Each row is a point on a landscape with many valleys, with its height.
A ball rolls from a point to the lowest of its 2 nearest points, and stops where none of them is lower. Distance is the straight distance between rows; heights are no part of it.
(1700) height 250: 165, 160, 153, 94, 110, 137, 126, 163, 108, 113, 120, 180, 143, 148, 108, 125, 117, 139, 107, 105
(1401) height 466: 129, 127, 106, 118, 171, 112, 151, 103, 106, 125, 81, 153, 126, 108, 133, 124, 175, 93, 149, 151
(1523) height 606: 132, 101, 119, 110, 126, 91, 141, 98, 121, 119, 135, 115, 120, 151, 97, 126, 105, 135, 116, 139
(1072) height 346: 118, 90, 144, 114, 147, 113, 150, 97, 127, 134, 120, 121, 109, 150, 129, 117, 133, 123, 125, 147
(1049) height 630: 83, 103, 162, 136, 108, 135, 115, 131, 134, 132, 123, 138, 114, 131, 169, 145, 93, 80, 96, 132
(18) height 514: 89, 111, 135, 119, 152, 92, 107, 146, 136, 164, 156, 78, 137, 138, 143, 122, 135, 135, 120, 130
(1686) height 540: 113, 125, 136, 155, 138, 166, 130, 155, 129, 139, 139, 148, 103, 119, 149, 107, 126, 108, 142, 107
(823) height 493: 146, 120, 146, 130, 158, 124, 159, 77, 122, 153, 114, 131, 117, 115, 151, 113, 176, 110, 146, 120
(953) height 422: 129, 127, 116, 173, 138, 155, 112, 139, 150, 156, 139, 130, 108, 89, 178, 97, 153, 130, 149, 109
(1602) height 904: 154, 142, 119, 108, 128, 166, 119, 177, 85, 117, 139, 144, 117, 126, 151, 104, 128, 113, 119, 87
(412) height 519: 186, 131, 137, 113, 111, 150, 112, 137, 120, 139, 144, 157, 112, 129, 101, 103, 115, 151, 115, 127
(1812) height 358: 144, 123, 104, 149, 125, 156, 105, 162, 142, 136, 136, 136, 105, 95, 156, 87, 129, 135, 140, 113
(532) height 432: 155, 164, 80, 110, 141, 99, 156, 121, 74, 125, 93, 145, 166, 139, 104, 134, 153, 100, 133, 128
(2094) height 673: 163, 120, 84, 90, 136, 118, 137, 125, 88, 96, 124, 117, 165, 155, 95, 128, 123, 151, 138, 143
(483) height 889: 158, 147, 110, 122, 137, 171, 116, 147, 75, 103, 132, 123, 113, 114, 162, 117, 143, 115, 118, 103
(1663) height 682: 128, 137, 118, 156, 129, 114, 143, 118, 94, 142, 162, 134, 116, 161, 123, 103, 121, 102, 154, 88
(1698) height 165: 170, 168, 147, 92, 134, 159, 131, 163, 103, 122, 124, 174, 144, 124, 123, 138, 146, 129, 109, 107
(456) height 708: 95, 93, 147, 167, 144, 137, 145, 129, 137, 164, 146, 130, 120, 129, 173, 102, 139, 128, 144, 126
(1157) height 613: 100, 108, 132, 136, 130, 78, 146, 109, 155, 158, 135, 86, 133, 131, 143, 108, 136, 132, 139, 112
(536) height 558: 167, 114, 112, 126, 161, 112, 140, 81, 120, 147, 118, 152, 115, 102, 142, 103, 178, 125, 129, 158
(258) height 627: 108, 146, 135, 121, 94, 143, 126, 154, 122, 96, 123, 112, 153, 163, 124, 169, 94, 127, 106, 114
(972) height 841: 172, 158, 101, 108, 141, 129, 152, 99, 99, 115, 122, 100, 160, 138, 141, 151, 170, 128, 129, 98
(1973) height 480: 129, 125, 141, 113, 92, 126, 100, 142, 126, 103, 111, 162, 118, 138, 115, 147, 76, 114, 85, 144
(2076) height 607: 120, 158, 115, 135, 137, 151, 126, 154, 111, 129, 150, 100, 134, 118, 155, 133, 150, 115, 152, 86
(1771) height 533: 101, 76, 118, 156, 137, 129, 124, 139, 157, 147, 145, 122, 125, 105, 145, 91, 110, 151, 141, 147
(964) height 464: 129, 126, 116, 170, 144, 139, 131, 103, 134, 143, 130, 118, 109, 92, 183, 103, 163, 113, 157, 101
(1232) height 436: 167, 156, 149, 96, 119, 152, 126, 135, 149, 138, 127, 134, 135, 118, 114, 156, 158, 155, 109, 133
(639) height 269: 129, 136, 153, 99, 88, 117, 118, 165, 156, 131, 143, 111, 141, 122, 135, 130, 101, 154, 87, 92
(1001) height 457: 132, 128, 170, 117, 153, 151, 150, 97, 122, 149, 134, 121, 113, 128, 144, 130, 169, 111, 141, 116
(843) height 706: 113, 115, 178, 158, 103, 142, 131, 121, 165, 161, 136, 138, 110, 122, 158, 120, 114, 128, 100, 113
(1258) height 411: 117, 127, 150, 118, 115, 133, 110, 123, 167, 113, 102, 145, 123, 110, 106, 161, 125, 142, 114, 186
(832) height 513: 106, 138, 143, 162, 102, 128, 118, 131, 176, 143, 140, 108, 113, 120, 137, 130, 121, 139, 137, 110
(1649) height 751: 121, 118, 175, 154, 164, 160, 154, 98, 112, 158, 140, 168, 110, 134, 133, 132, 136, 105, 133, 139
(919) height 651: 116, 133, 109, 136, 122, 118, 125, 147, 82, 129, 165, 123, 127, 174, 122, 101, 113, 113, 150, 100
(786) height 443: 120, 111, 121, 117, 158, 100, 150, 100, 135, 124, 89, 148, 126, 123, 116, 122, 161, 119, 148, 170
(311) height 693: 113, 170, 141, 131, 84, 130, 118, 176, 153, 114, 125, 120, 159, 133, 132, 150, 102, 142, 112, 87
(107) height 625: 92, 93, 93, 161, 148, 71, 136, 133, 141, 156, 127, 120, 141, 125, 129, 89, 108, 131, 143, 134
(384) height 254: 106, 120, 126, 142, 90, 102, 80, 148, 154, 146, 153, 111, 133, 115, 134, 130, 73, 129, 97, 131
(1586) height 644: 104, 146, 124, 133, 91, 125, 124, 142, 147, 104, 131, 87, 149, 148, 127, 165, 105, 141, 126, 109
(446) height 392: 124, 137, 100, 162, 117, 145, 115, 149, 130, 112, 133, 131, 110, 126, 131, 111, 120, 121, 170, 115
(1123) height 548: 127, 137, 127, 131, 118, 66, 148, 80, 153, 145, 101, 141, 137, 128, 88, 143, 135, 127, 118, 160
(764) height 645: 94, 105, 114, 167, 147, 65, 110, 121, 147, 172, 142, 107, 145, 132, 132, 116, 107, 139, 130, 139
(312) height 542: 99, 116, 112, 141, 128, 115, 87, 178, 145, 139, 146, 116, 135, 117, 117, 113, 93, 146, 127, 141
(1906) height 655: 153, 175, 163, 123, 93, 143, 118, 136, 135, 124, 125, 156, 137, 143, 96, 160, 117, 140, 106, 121
(318) height 501: 118, 139, 119, 135, 114, 111, 87, 197, 153, 134, 135, 144, 141, 107, 116, 98, 88, 155, 124, 117
(589) height 500: 140, 133, 134, 98, 91, 120, 96, 147, 132, 99, 112, 164, 147, 128, 96, 157, 84, 135, 82, 164
(937) height 541: 116, 128, 101, 149, 98, 95, 122, 125, 135, 110, 135, 108, 127, 147, 104, 120, 93, 138, 153, 120
(638) height 641: 121, 113, 103, 124, 139, 81, 157, 122, 136, 162, 121, 94, 132, 122, 140, 88, 143, 118, 140, 95
(150) height 683: 112, 94, 114, 137, 127, 79, 164, 98, 137, 136, 93, 129, 125, 140, 107, 106, 105, 114, 124, 133
(730) height 450: 126, 147, 110, 124, 103, 131, 99, 205, 124, 120, 133, 144, 140, 127, 125, 97, 102, 143, 137, 104
(51) height 853: 168, 162, 100, 122, 146, 116, 144, 96, 68, 110, 114, 113, 137, 119, 147, 132, 157, 108, 121, 91
(1836) height 746: 142, 112, 156, 114, 126, 151, 128, 145, 157, 127, 104, 169, 104, 113, 123, 112, 123, 141, 110, 138
(1782) height 338: 156, 152, 86, 136, 131, 140, 121, 118, 95, 84, 106, 113, 126, 113, 152, 130, 146, 125, 146, 113
(1540) height 198: 148, 110, 120, 123, 146, 174, 120, 137, 136, 112, 98, 150, 94, 92, 152, 109, 149, 130, 138, 144
(1108) height 485: 137, 136, 115, 128, 166, 123, 155, 92, 94, 119, 92, 134, 117, 103, 151, 124, 168, 91, 145, 113
(461) height 488: 168, 135, 86, 107, 140, 103, 137, 106, 114, 118, 115, 132, 140, 122, 99, 129, 151, 139, 143, 149
(226) height 648: 143, 107, 84, 91, 141, 98, 155, 128, 92, 108, 117, 112, 140, 153, 102, 111, 120, 129, 137, 121
(436) height 270: 175, 147, 111, 128, 127, 172, 101, 150, 96, 104, 113, 166, 103, 105, 139, 110, 135, 121, 127, 125
(1140) height 435: 132, 98, 102, 143, 146, 116, 97, 141, 148, 160, 168, 100, 141, 85, 118, 88, 121, 161, 143, 125
(1030) height 349: 147, 97, 100, 121, 130, 121, 121, 124, 138, 142, 167, 88, 128, 94, 124, 87, 125, 157, 142, 109
(1643) height 444: 147, 108, 158, 100, 119, 140, 123, 119, 147, 141, 137, 124, 113, 123, 108, 127, 119, 151, 93, 145
(804) height 287: 116, 112, 142, 105, 150, 139, 147, 121, 113, 120, 132, 114, 111, 153, 130, 132, 146, 116, 129, 129
(867) height 582: 119, 127, 163, 109, 127, 100, 145, 79, 141, 130, 115, 104, 128, 143, 123, 163, 150, 127, 115, 140
(1827) height 647: 173, 138, 100, 89, 113, 168, 116, 175, 97, 102, 128, 124, 164, 138, 140, 109, 117, 149, 115, 101
(1943) height 803: 138, 170, 119, 110, 127, 156, 127, 156, 120, 115, 138, 156, 171, 137, 109, 163, 158, 138, 119, 163
(1467) height 356: 139, 131, 122, 109, 156, 153, 146, 123, 87, 117, 133, 120, 117, 138, 136, 139, 157, 111, 141, 108
(1088) height 690: 98, 104, 151, 165, 120, 125, 123, 127, 156, 168, 154, 119, 120, 130, 163, 114, 118, 137, 117, 128
(1197) height 434: 126, 149, 136, 108, 120, 143, 118, 154, 150, 101, 100, 155, 143, 123, 102, 166, 131, 146, 109, 170
(1117) height 760: 109, 121, 168, 177, 141, 166, 155, 108, 123, 152, 146, 161, 108, 128, 143, 129, 110, 110, 138, 112
(1975) height 462: 84, 91, 147, 115, 131, 107, 108, 145, 130, 159, 163, 94, 125, 139, 158, 113, 111, 121, 90, 137
(164) height 566: 119, 81, 106, 141, 130, 129, 126, 130, 141, 120, 145, 122, 113, 118, 121, 91, 98, 145, 144, 139
(813) height 723: 191, 147, 83, 109, 120, 130, 121, 104, 74, 103, 129, 103, 156, 140, 138, 119, 138, 146, 128, 108
(875) height 343: 148, 138, 160, 93, 97, 139, 131, 136, 147, 132, 139, 103, 131, 138, 123, 145, 121, 156, 86, 104
(45) height 568: 104, 143, 110, 153, 154, 120, 116, 147, 127, 151, 148, 105, 130, 119, 154, 122, 155, 113, 159, 100
(1085) height 733: 149, 113, 156, 112, 112, 132, 128, 148, 171, 127, 120, 160, 112, 98, 124, 95, 107, 156, 104, 111
(807) height 667: 137, 176, 173, 123, 105, 132, 129, 151, 132, 105, 107, 184, 142, 132, 108, 159, 104, 122, 107, 103
(1439) height 578: 130, 120, 124, 112, 129, 103, 122, 105, 123, 114, 135, 133, 128, 146, 88, 145, 122, 138, 115, 176
(631) height 685: 150, 99, 118, 125, 144, 109, 153, 84, 146, 139, 106, 123, 117, 114, 127, 102, 146, 137, 149, 132
(792) height 605: 120, 164, 112, 135, 138, 124, 150, 128, 95, 129, 153, 96, 146, 137, 142, 137, 140, 105, 160, 68
(390) height 204: 152, 152, 131, 126, 141, 182, 120, 152, 110, 101, 101, 166, 108, 88, 149, 127, 145, 110, 129, 111
(710) height 532: 137, 135, 129, 124, 129, 83, 169, 90, 145, 162, 83, 133, 131, 129, 97, 129, 149, 111, 126, 130
(1934) height 638: 134, 134, 107, 110, 113, 156, 126, 172, 129, 108, 132, 105, 143, 135, 133, 130, 124, 147, 133, 106
(1397) height 567: 81, 143, 151, 156, 122, 101, 130, 118, 144, 150, 150, 92, 128, 136, 144, 146, 128, 113, 134, 100
(281) height 481: 168, 135, 156, 94, 111, 137, 119, 144, 133, 135, 134, 153, 121, 127, 97, 128, 120, 153, 89, 134
(2097) height 350: 109, 171, 160, 118, 161, 148, 145, 120, 112, 143, 153, 156, 137, 110, 114, 165, 157, 103, 141, 156
(2062) height 701: 136, 75, 145, 134, 142, 119, 150, 75, 158, 139, 110, 126, 125, 109, 130, 101, 135, 153, 144, 162
(247) height 704: 152, 138, 123, 155, 142, 117, 158, 91, 103, 144, 133, 147, 112, 142, 120, 114, 139, 103, 151, 97
(742) height 469: 89, 132, 130, 175, 123, 129, 97, 177, 178, 148, 121, 148, 124, 106, 138, 114, 105, 138, 132, 133
(155) height 515: 138, 119, 151, 126, 146, 97, 171, 77, 135, 166, 93, 137, 127, 127, 128, 116, 169, 109, 138, 127
(93) height 719: 141, 115, 167, 137, 103, 142, 131, 134, 175, 153, 131, 147, 104, 112, 141, 105, 116, 149, 103, 107
(1819) height 664: 150, 126, 121, 83, 125, 162, 135, 181, 122, 112, 128, 120, 143, 128, 144, 120, 131, 145, 109, 99
(768) height 454: 110, 67, 127, 143, 116, 103, 126, 74, 154, 116, 114, 123, 125, 113, 130, 132, 84, 127, 115, 163
(1529) height 492: 113, 79, 115, 152, 149, 115, 116, 123, 161, 159, 150, 101, 143, 81, 138, 86, 129, 163, 150, 138
(1476) height 551: 151, 131, 124, 109, 88, 121, 102, 112, 114, 102, 136, 123, 153, 149, 74, 146, 84, 162, 119, 153
(1585) height 612: 99, 140, 101, 152, 125, 99, 97, 164, 98, 139, 161, 120, 138, 167, 117, 111, 105, 125, 154, 122
(993) height 393: 114, 139, 128, 126, 100, 133, 111, 182, 122, 126, 148, 128, 130, 144, 125, 114, 98, 131, 118, 106
(85) height 718: 160, 142, 120, 155, 146, 99, 157, 84, 103, 163, 132, 177, 124, 142, 103, 114, 147, 107, 137, 133
(173) height 624: 143, 142, 162, 124, 108, 122, 124, 92, 133, 144, 146, 126, 113, 148, 109, 162, 128, 130, 100, 134
(1598) height 778: 155, 168, 105, 124, 136, 147, 116, 132, 111, 117, 135, 156, 138, 106, 123, 149, 174, 129, 141, 163
(112) height 484: 125, 123, 137, 151, 149, 157, 136, 117, 126, 124, 118, 167, 102, 131, 116, 133, 137, 114, 148, 147
(293) height 569: 124, 171, 138, 134, 132, 154, 150, 118, 122, 105, 123, 117, 151, 141, 114, 181, 133, 122, 154, 104
(1548) height 208: 107, 109, 108, 136, 157, 157, 134, 133, 122, 99, 101, 124, 103, 107, 165, 112, 152, 105, 165, 131
(863) height 608: 124, 148, 96, 129, 112, 130, 130, 152, 121, 107, 138, 91, 156, 153, 128, 137, 127, 141, 156, 100
(939) height 471: 89, 137, 100, 182, 138, 112, 96, 158, 148, 137, 131, 128, 128, 133, 125, 122, 116, 129, 166, 134
(1954) height 475: 96, 70, 134, 155, 116, 84, 152, 78, 164, 130, 93, 118, 136, 116, 143, 112, 97, 129, 129, 152
(334) height 790: 136, 187, 99, 130, 113, 148, 127, 143, 113, 112, 155, 158, 170, 111, 121, 155, 174, 124, 147, 161
(466) height 468: 117, 127, 134, 129, 118, 128, 126, 144, 135, 141, 159, 100, 113, 144, 134, 119, 127, 129, 126, 101
(2053) height 523: 139, 122, 130, 106, 103, 131, 99, 133, 119, 102, 131, 144, 133, 137, 81, 142, 83, 149, 101, 166
(239) height 589: 109, 160, 155, 131, 121, 155, 144, 137, 123, 121, 141, 112, 130, 138, 126, 161, 121, 115, 136, 91
(574) height 516: 133, 127, 138, 108, 114, 118, 140, 119, 124, 137, 159, 84, 124, 157, 123, 135, 127, 139, 116, 101
(1283) height 756: 146, 137, 154, 106, 136, 155, 122, 148, 161, 127, 97, 172, 118, 93, 123, 132, 159, 139, 120, 154
(1513) height 509: 138, 139, 135, 153, 142, 172, 131, 128, 104, 121, 132, 158, 101, 124, 125, 123, 127, 103, 151, 113
(1693) height 437: 103, 145, 117, 188, 118, 146, 107, 161, 158, 134, 133, 143, 116, 116, 133, 115, 117, 126, 162, 118
(1486) height 666: 92, 138, 116, 124, 112, 103, 114, 151, 155, 124, 143, 69, 155, 133, 132, 152, 116, 151, 128, 118
(1784) height 564: 129, 141, 120, 118, 128, 104, 153, 121, 113, 144, 157, 87, 130, 151, 136, 126, 149, 122, 140, 77
(829) height 499: 148, 166, 145, 135, 133, 134, 132, 97, 136, 143, 139, 141, 121, 123, 108, 156, 168, 127, 141, 142
(1149) height 862: 170, 151, 110, 126, 153, 133, 126, 94, 80, 107, 120, 123, 118, 107, 153, 130, 171, 118, 118, 119
(1380) height 272: 124, 122, 81, 127, 147, 136, 134, 133, 111, 88, 99, 109, 118, 110, 158, 122, 148, 115, 161, 120
(1464) height 729: 145, 134, 128, 134, 163, 107, 153, 91, 104, 162, 143, 167, 121, 133, 120, 119, 173, 106, 133, 150
(956) height 590: 75, 119, 150, 154, 128, 74, 135, 103, 149, 164, 134, 90, 136, 138, 160, 129, 131, 109, 128, 114
(315) height 398: 139, 92, 152, 97, 144, 124, 134, 94, 136, 143, 139, 122, 115, 129, 113, 120, 138, 146, 110, 165
(1036) height 467: 134, 163, 158, 107, 124, 137, 129, 124, 150, 142, 141, 134, 140, 119, 112, 169, 170, 141, 114, 155
(340) height 828: 173, 154, 105, 108, 140, 166, 128, 127, 98, 103, 121, 112, 154, 132, 144, 151, 160, 137, 127, 120
(457) height 525: 147, 156, 130, 128, 124, 112, 140, 96, 128, 124, 125, 129, 129, 149, 95, 159, 144, 135, 142, 130
(1323) height 359: 145, 110, 138, 136, 86, 121, 96, 91, 156, 125, 129, 135, 119, 118, 112, 155, 77, 130, 96, 153
(1713) height 672: 86, 83, 120, 139, 133, 93, 145, 108, 132, 116, 115, 121, 114, 151, 130, 117, 98, 109, 125, 144
(1216) height 687: 80, 126, 132, 119, 118, 99, 88, 155, 157, 140, 137, 76, 150, 117, 145, 153, 110, 138, 108, 137
(1507) height 815: 164, 149, 106, 101, 135, 162, 124, 146, 104, 108, 125, 135, 166, 148, 118, 153, 150, 142, 123, 149
(1383) height 472: 106, 127, 143, 117, 130, 166, 132, 152, 157, 98, 88, 134, 113, 114, 132, 143, 140, 128, 144, 139
(265) height 715: 128, 60, 161, 128, 131, 136, 134, 86, 156, 136, 131, 122, 123, 105, 123, 106, 113, 158, 116, 159
(593) height 740: 89, 161, 101, 147, 147, 98, 119, 162, 119, 134, 140, 92, 158, 145, 130, 149, 137, 123, 160, 106
(559) height 245: 128, 86, 124, 109, 135, 109, 138, 111, 146, 151, 157, 81, 125, 110, 135, 92, 135, 151, 132, 114
(1573) height 571: 119, 112, 151, 145, 133, 153, 130, 166, 141, 163, 149, 153, 109, 123, 160, 89, 126, 124, 115, 105
(1581) height 586: 161, 106, 115, 121, 157, 141, 130, 106, 118, 134, 130, 148, 101, 123, 130, 111, 156, 127, 134, 152
(943) height 276: 148, 101, 99, 129, 137, 159, 117, 139, 131, 112, 124, 128, 99, 99, 148, 93, 129, 136, 143, 134
(1515) height 489: 98, 120, 141, 175, 103, 129, 108, 142, 188, 144, 126, 128, 118, 106, 147, 119, 103, 142, 129, 133
(992) height 618: 96, 115, 172, 135, 124, 145, 132, 115, 123, 134, 133, 140, 103, 146, 139, 144, 108, 95, 99, 130
(1424) height 498: 137, 140, 112, 145, 151, 129, 141, 96, 102, 121, 118, 113, 110, 98, 168, 116, 162, 101, 145, 94
(399) height 388: 130, 110, 137, 134, 106, 126, 102, 101, 167, 115, 113, 145, 117, 105, 97, 152, 93, 145, 107, 180
(1142) height 305: 140, 164, 139, 119, 164, 163, 134, 118, 96, 132, 138, 154, 128, 105, 127, 156, 162, 103, 143, 138
(1409) height 455: 155, 146, 94, 121, 143, 104, 150, 109, 96, 117, 100, 136, 134, 138, 107, 133, 150, 110, 149, 122
(542) height 643: 81, 82, 127, 144, 103, 116, 101, 122, 144, 132, 128, 121, 123, 127, 170, 140, 83, 93, 108, 150
(770) height 494: 88, 94, 135, 179, 113, 89, 151, 85, 155, 147, 113, 126, 130, 135, 161, 123, 106, 120, 133, 134
(1276) height 668: 102, 118, 123, 167, 136, 100, 109, 135, 158, 167, 154, 108, 128, 128, 139, 113, 122, 143, 138, 128
(1878) height 874: 176, 133, 106, 123, 140, 152, 110, 113, 91, 107, 127, 124, 102, 105, 155, 112, 154, 133, 116, 127
(175) height 412: 160, 172, 73, 129, 143, 110, 136, 110, 68, 94, 86, 144, 168, 126, 125, 138, 151, 109, 135, 133
(1555) height 584: 159, 141, 123, 99, 93, 151, 114, 144, 114, 105, 125, 128, 174, 162, 92, 140, 97, 166, 113, 141
(841) height 413: 144, 141, 145, 102, 164, 132, 152, 98, 96, 140, 135, 125, 125, 132, 132, 144, 180, 109, 134, 123
(1859) height 331: 161, 133, 104, 141, 140, 165, 105, 137, 98, 109, 119, 180, 102, 121, 118, 112, 136, 115, 141, 158
(1572) height 319: 129, 105, 139, 138, 85, 122, 102, 117, 159, 129, 142, 119, 117, 114, 121, 127, 73, 138, 98, 128
(200) height 134: 131, 129, 124, 125, 159, 178, 122, 133, 116, 99, 93, 146, 104, 96, 153, 134, 160, 110, 148, 140
(962) height 417: 115, 135, 127, 110, 157, 99, 159, 104, 116, 125, 103, 137, 134, 140, 108, 149, 162, 109, 138, 149
(1981) height 610: 105, 162, 144, 124, 115, 154, 143, 152, 109, 108, 140, 106, 163, 163, 127, 165, 107, 119, 121, 91
(760) height 526: 178, 132, 87, 112, 148, 91, 135, 94, 116, 141, 116, 144, 132, 95, 114, 107, 166, 128, 126, 155
(545) height 640: 140, 161, 164, 120, 95, 126, 109, 112, 142, 137, 134, 146, 128, 133, 107, 178, 122, 130, 88, 147
(1188) height 248: 163, 180, 141, 110, 150, 175, 126, 145, 85, 128, 136, 164, 142, 98, 132, 154, 155, 112, 119, 123
(13) height 921: 125, 136, 128, 126, 133, 152, 120, 186, 93, 145, 162, 144, 114, 138, 141, 94, 123, 108, 124, 92
(926) height 722: 83, 164, 128, 141, 129, 129, 115, 173, 128, 133, 148, 96, 156, 139, 133, 157, 127, 123, 139, 102
(471) height 559: 169, 119, 125, 107, 135, 154, 123, 130, 111, 131, 144, 135, 105, 135, 115, 113, 135, 137, 122, 132
(185) height 665: 150, 112, 99, 112, 139, 100, 156, 104, 125, 135, 109, 107, 121, 116, 132, 99, 147, 121, 141, 102
(1053) height 431: 91, 95, 153, 92, 132, 146, 132, 145, 143, 101, 101, 99, 120, 127, 141, 132, 131, 133, 130, 153
(1926) height 565: 112, 147, 149, 122, 123, 73, 144, 75, 137, 140, 117, 128, 140, 140, 109, 171, 148, 110, 111, 153
(1553) height 628: 143, 109, 106, 98, 133, 82, 165, 110, 108, 135, 111, 118, 131, 155, 93, 108, 116, 120, 119, 119
(1554) height 406: 101, 81, 161, 108, 128, 109, 133, 110, 139, 153, 153, 81, 121, 138, 157, 107, 123, 130, 107, 132
(199) height 692: 139, 105, 98, 130, 133, 86, 162, 105, 131, 145, 82, 153, 130, 129, 78, 103, 109, 119, 127, 146
(646) height 741: 137, 105, 146, 143, 165, 131, 160, 91, 104, 158, 140, 165, 109, 147, 131, 117, 153, 113, 131, 143
(401) height 539: 87, 148, 143, 157, 105, 114, 100, 145, 159, 147, 147, 104, 128, 126, 142, 148, 113, 125, 117, 113
(626) height 324: 139, 140, 151, 102, 96, 132, 123, 170, 121, 112, 130, 150, 132, 149, 118, 121, 96, 137, 97, 99
(855) height 576: 97, 134, 110, 154, 125, 94, 80, 163, 129, 140, 152, 111, 138, 148, 116, 130, 93, 135, 132, 137
(1241) height 395: 149, 138, 155, 91, 123, 150, 140, 124, 138, 134, 132, 101, 129, 137, 123, 153, 151, 151, 109, 120
(1628) height 601: 98, 90, 92, 135, 146, 94, 132, 142, 131, 129, 141, 106, 129, 130, 126, 92, 110, 133, 146, 134
(2070) height 505: 102, 115, 89, 174, 122, 101, 123, 134, 147, 119, 130, 126, 122, 135, 120, 106, 102, 130, 168, 130
(1552) height 728: 124, 80, 170, 134, 116, 150, 132, 112, 166, 146, 123, 125, 113, 111, 147, 103, 117, 151, 114, 147
(1411) height 549: 135, 118, 128, 111, 115, 137, 121, 131, 130, 105, 128, 125, 117, 142, 96, 140, 107, 145, 121, 148
(184) height 465: 120, 112, 128, 97, 142, 149, 137, 130, 144, 101, 97, 108, 124, 122, 128, 144, 152, 143, 146, 151
(549) height 657: 95, 97, 121, 144, 106, 111, 114, 117, 144, 110, 131, 116, 115, 138, 132, 135, 80, 119, 117, 144
(349) height 453: 116, 135, 151, 103, 116, 152, 130, 156, 163, 94, 79, 136, 136, 119, 122, 162, 126, 146, 114, 142
(205) height 679: 133, 179, 153, 128, 88, 146, 132, 164, 139, 104, 114, 150, 154, 138, 120, 146, 104, 137, 122, 78
(861) height 550: 142, 181, 137, 131, 118, 144, 135, 114, 114, 117, 133, 133, 158, 156, 96, 179, 140, 131, 143, 127
(55) height 698: 182, 147, 88, 97, 124, 124, 123, 112, 76, 112, 133, 122, 171, 163, 111, 128, 137, 148, 138, 133
(1780) height 429: 90, 67, 139, 118, 121, 101, 124, 92, 149, 107, 106, 98, 126, 119, 142, 127, 98, 119, 121, 164
(1921) height 342: 122, 82, 157, 103, 119, 122, 129, 104, 153, 143, 153, 80, 125, 111, 130, 110, 116, 152, 106, 129
(1527) height 175: 112, 134, 133, 114, 92, 99, 85, 176, 151, 135, 142, 115, 152, 113, 131, 132, 80, 141, 85, 110
(453) height 522: 105, 139, 137, 131, 138, 133, 113, 169, 139, 161, 153, 102, 127, 123, 150, 118, 145, 130, 133, 106
(441) height 755: 71, 146, 116, 146, 145, 81, 147, 138, 118, 139, 133, 99, 146, 145, 130, 137, 129, 99, 153, 94
(1067) height 574: 124, 152, 104, 146, 111, 113, 135, 127, 117, 106, 127, 112, 133, 155, 113, 132, 120, 124, 171, 98
(675) height 442: 112, 118, 140, 149, 119, 139, 116, 121, 124, 107, 117, 168, 103, 153, 107, 145, 93, 109, 114, 163
(1678) height 335: 112, 126, 84, 146, 141, 130, 130, 143, 111, 102, 124, 122, 116, 129, 142, 112, 130, 107, 170, 111
(1177) height 765: 158, 142, 127, 106, 140, 164, 116, 137, 132, 125, 117, 153, 117, 102, 123, 139, 167, 137, 128, 157
(2006) height 707: 83, 166, 145, 135, 112, 142, 126, 183, 154, 117, 121, 111, 161, 124, 141, 163, 119, 128, 123, 93
(763) height 725: 120, 80, 153, 140, 135, 150, 141, 125, 147, 153, 136, 125, 110, 121, 163, 89, 137, 140, 134, 135
(211) height 390: 107, 147, 150, 118, 158, 126, 148, 107, 110, 124, 129, 140, 131, 142, 110, 166, 153, 105, 137, 149
(706) height 396: 98, 86, 160, 101, 127, 125, 123, 111, 136, 113, 109, 109, 115, 137, 141, 137, 119, 118, 109, 167
(1484) height 461: 113, 116, 151, 133, 115, 140, 115, 152, 131, 104, 105, 190, 104, 140, 117, 133, 85, 105, 93, 148
(2052) height 416: 130, 114, 120, 143, 127, 135, 116, 125, 130, 104, 119, 168, 108, 142, 88, 127, 100, 135, 135, 181
(1825) height 604: 125, 133, 167, 105, 107, 121, 131, 96, 136, 132, 136, 95, 124, 151, 129, 171, 127, 128, 91, 123
(737) height 600: 105, 102, 169, 140, 132, 156, 138, 139, 126, 148, 144, 148, 101, 141, 150, 111, 115, 112, 103, 120
(2038) height 378: 148, 123, 104, 130, 142, 143, 115, 130, 122, 110, 123, 164, 112, 122, 100, 127, 138, 134, 146, 176
(1772) height 614: 162, 132, 106, 94, 106, 164, 117, 157, 98, 101, 134, 122, 164, 163, 112, 122, 108, 156, 127, 124
(283) height 383: 159, 163, 81, 134, 143, 142, 127, 114, 74, 72, 98, 126, 156, 127, 143, 149, 148, 119, 140, 128
(1998) height 463: 102, 108, 136, 161, 129, 144, 133, 124, 136, 114, 124, 151, 98, 146, 125, 129, 105, 115, 133, 143

Call two points neighbours if one is among the 2 nearest of the other. Go from one point of each pair to the other, from neighbour to neighbour, staying as low as possible. Name the highest point that can't be avoided.
(559), (675) => (1552)
(804), (1698) => (1581)
(200), (1698) => (1424)
(1527), (706) => (1383)

For each start below, name the point where the ball stops.
(1552) => (200)
(1825) => (804)
(1486) => (1527)
(1581) => (200)
(1649) => (1698)
(1276) => (559)
(1819) => (200)
